Points on a hilly landscape, in no order, each with its height.
From any point a ball takes the steepest step (drop divided by distance) to one of its 6 nearest points. It stops when none of these is lower. Distance is the straight distance between rows; heights are no part of it.
j_406 (h 0.54): [-7,-3,2,4,-13,9,-7,4,5,-6,-4]
j_253 (h 1.22): [9,14,-11,-26,26,-16,-16,7,1,7,3]
j_662 (h 2.87): [5,17,12,-5,-9,-4,-13,7,17,-30,10]
j_502 (h 0.93): [9,14,5,-29,20,-21,-16,11,7,-19,0]
j_779 (h 2.68): [5,-9,15,28,-11,2,13,-5,-7,-29,-8]
j_449 (h 2.23): [0,2,11,12,-15,6,-12,0,5,-32,0]
j_924 (h 5.05): [5,10,-16,-25,20,-9,-15,-1,0,20,6]
j_880 (h 2.02): [-10,-19,-1,13,-4,12,21,0,-10,24,0]
j_598 (h 1.20): [-14,-12,-13,-2,-2,10,3,2,-6,23,-11]
j_630 (h 2.38): [-11,-20,-4,16,0,10,27,0,-10,31,3]
j_44 (h 1.93): [-4,2,9,10,-15,8,-11,0,5,-22,-1]
j_626 (h 0.48): [-8,-15,2,11,-9,11,8,1,-6,2,-6]
j_743 (h 0.75): [-6,-1,-19,-16,2,2,-10,-4,-1,27,-8]
j_78 (h 1.26): [-11,-4,-15,-8,-2,10,-4,-2,0,24,-9]
j_66 (h 2.27): [-13,-21,-8,7,2,11,21,3,-9,36,-2]
j_982 (h 0.64): [-7,-18,1,17,-5,9,18,0,-8,8,-3]
j_238 (h 2.61): [0,10,2,-7,-7,0,-12,3,15,-9,4]
j_749 (h 0.51): [-9,-3,-1,2,-9,10,-3,2,1,2,-6]
j_244 (h 0.69): [2,-16,8,25,-9,5,24,-6,-11,-1,-2]
j_933 (h 2.82): [-7,-22,-6,23,-1,11,31,-9,-16,37,11]
j_917 (h 2.15): [-4,8,6,-4,-13,3,-11,3,11,-14,5]
j_132 (h 0.89): [1,-12,12,22,-11,8,12,-1,-8,-17,-7]
j_925 (h 0.65): [11,-8,18,32,-15,-1,25,-10,-6,-31,-9]
j_865 (h 0.33): [9,13,-5,-23,17,-14,-14,3,6,1,5]
j_23 (h 0.49): [4,12,-12,-21,11,-7,-15,1,6,13,4]
j_79 (h 1.58): [11,-7,11,36,-16,-1,34,-16,-6,-12,-2]
j_687 (h 1.40): [7,8,-7,-32,34,-18,-20,9,-7,4,3]
j_642 (h 1.15): [7,-12,10,33,-8,4,30,-11,-7,-7,-2]
j_949 (h 5.14): [3,11,-18,-21,12,-5,-14,-4,3,23,3]
j_616 (h 0.88): [4,-12,10,26,-9,5,21,-5,-10,-13,-6]
j_275 (h 1.64): [-1,-7,11,21,-12,10,5,0,-6,-20,-7]
j_964 (h 0.32): [3,17,4,-14,1,-12,-13,5,15,-11,7]
j_150 (h 1.11): [-1,10,-5,-10,-4,0,-11,1,9,3,0]
j_460 (h 1.59): [4,14,-5,-19,4,-9,-13,1,9,-1,4]
j_252 (h 1.60): [4,-16,2,33,-8,8,31,-13,-11,12,7]
j_140 (h 3.13): [0,0,14,18,-16,8,-4,-1,-1,-30,-2]
j_323 (h 4.70): [8,19,9,-23,11,-18,-12,11,12,-22,2]
j_879 (h 0.58): [-7,-5,7,12,-13,12,-1,3,-2,-9,-7]
j_70 (h 0.83): [-5,7,0,-3,-12,8,-11,2,9,-6,-2]
j_867 (h 0.99): [7,17,4,-26,16,-19,-13,9,7,-12,2]
j_390 (h 3.71): [-2,7,-12,-13,1,1,-12,-3,6,16,-2]
j_954 (h 2.47): [3,5,-11,-32,41,-14,-23,7,-13,18,7]
j_586 (h 0.43): [-6,-15,8,19,-8,10,12,1,-9,-5,-5]
j_7 (h 0.59): [-7,1,-6,-6,-9,5,-9,-2,5,6,-3]
j_957 (h 4.00): [5,20,15,-13,-1,-11,-12,9,18,-29,9]
j_439 (h 4.72): [6,10,-16,-24,25,-9,-18,-4,-2,26,7]
j_648 (h 2.40): [2,13,-10,-18,6,-6,-13,-2,10,7,5]
j_296 (h 0.70): [-11,-8,-8,-2,-7,8,-2,2,-2,14,-10]
j_644 (h 6.92): [8,19,14,-25,11,-22,-14,16,15,-34,2]
j_495 (h 1.25): [-3,-20,1,26,-3,8,30,-7,-11,17,5]
j_51 (h 2.67): [1,11,13,3,-15,3,-14,4,12,-29,5]
j_633 (h 3.33): [2,6,-22,-20,13,-4,-14,-5,-2,29,0]
j_400 (h 1.61): [10,-9,7,35,-11,0,37,-19,-6,-5,1]
j_854 (h 0.74): [10,14,-2,-30,24,-20,-16,8,1,-3,1]
j_478 (h 2.81): [7,10,-13,-29,31,-15,-17,2,-5,14,6]
j_580 (h 1.16): [-5,2,5,9,-14,10,-9,2,6,-16,1]
j_220 (h 1.90): [-12,-16,-6,2,-4,11,13,1,-7,24,-7]
j_899 (h 1.02): [1,-15,6,27,-6,6,28,-9,-11,7,1]

Where does a ball stop that starts at each point below?
j_323 -> j_865
j_648 -> j_865
j_70 -> j_586
j_51 -> j_586
j_644 -> j_865
j_439 -> j_865
j_252 -> j_586
j_275 -> j_586

Call two points neighbours if one is among the 6 nearest of the other. Go from one point of each pair to the other, from neighbour to neighbour, staying as low as possible. Name the highest point that can't be avoided.
j_865 / j_964 -> j_502
j_964 / j_586 -> j_150
j_586 / j_925 -> j_616
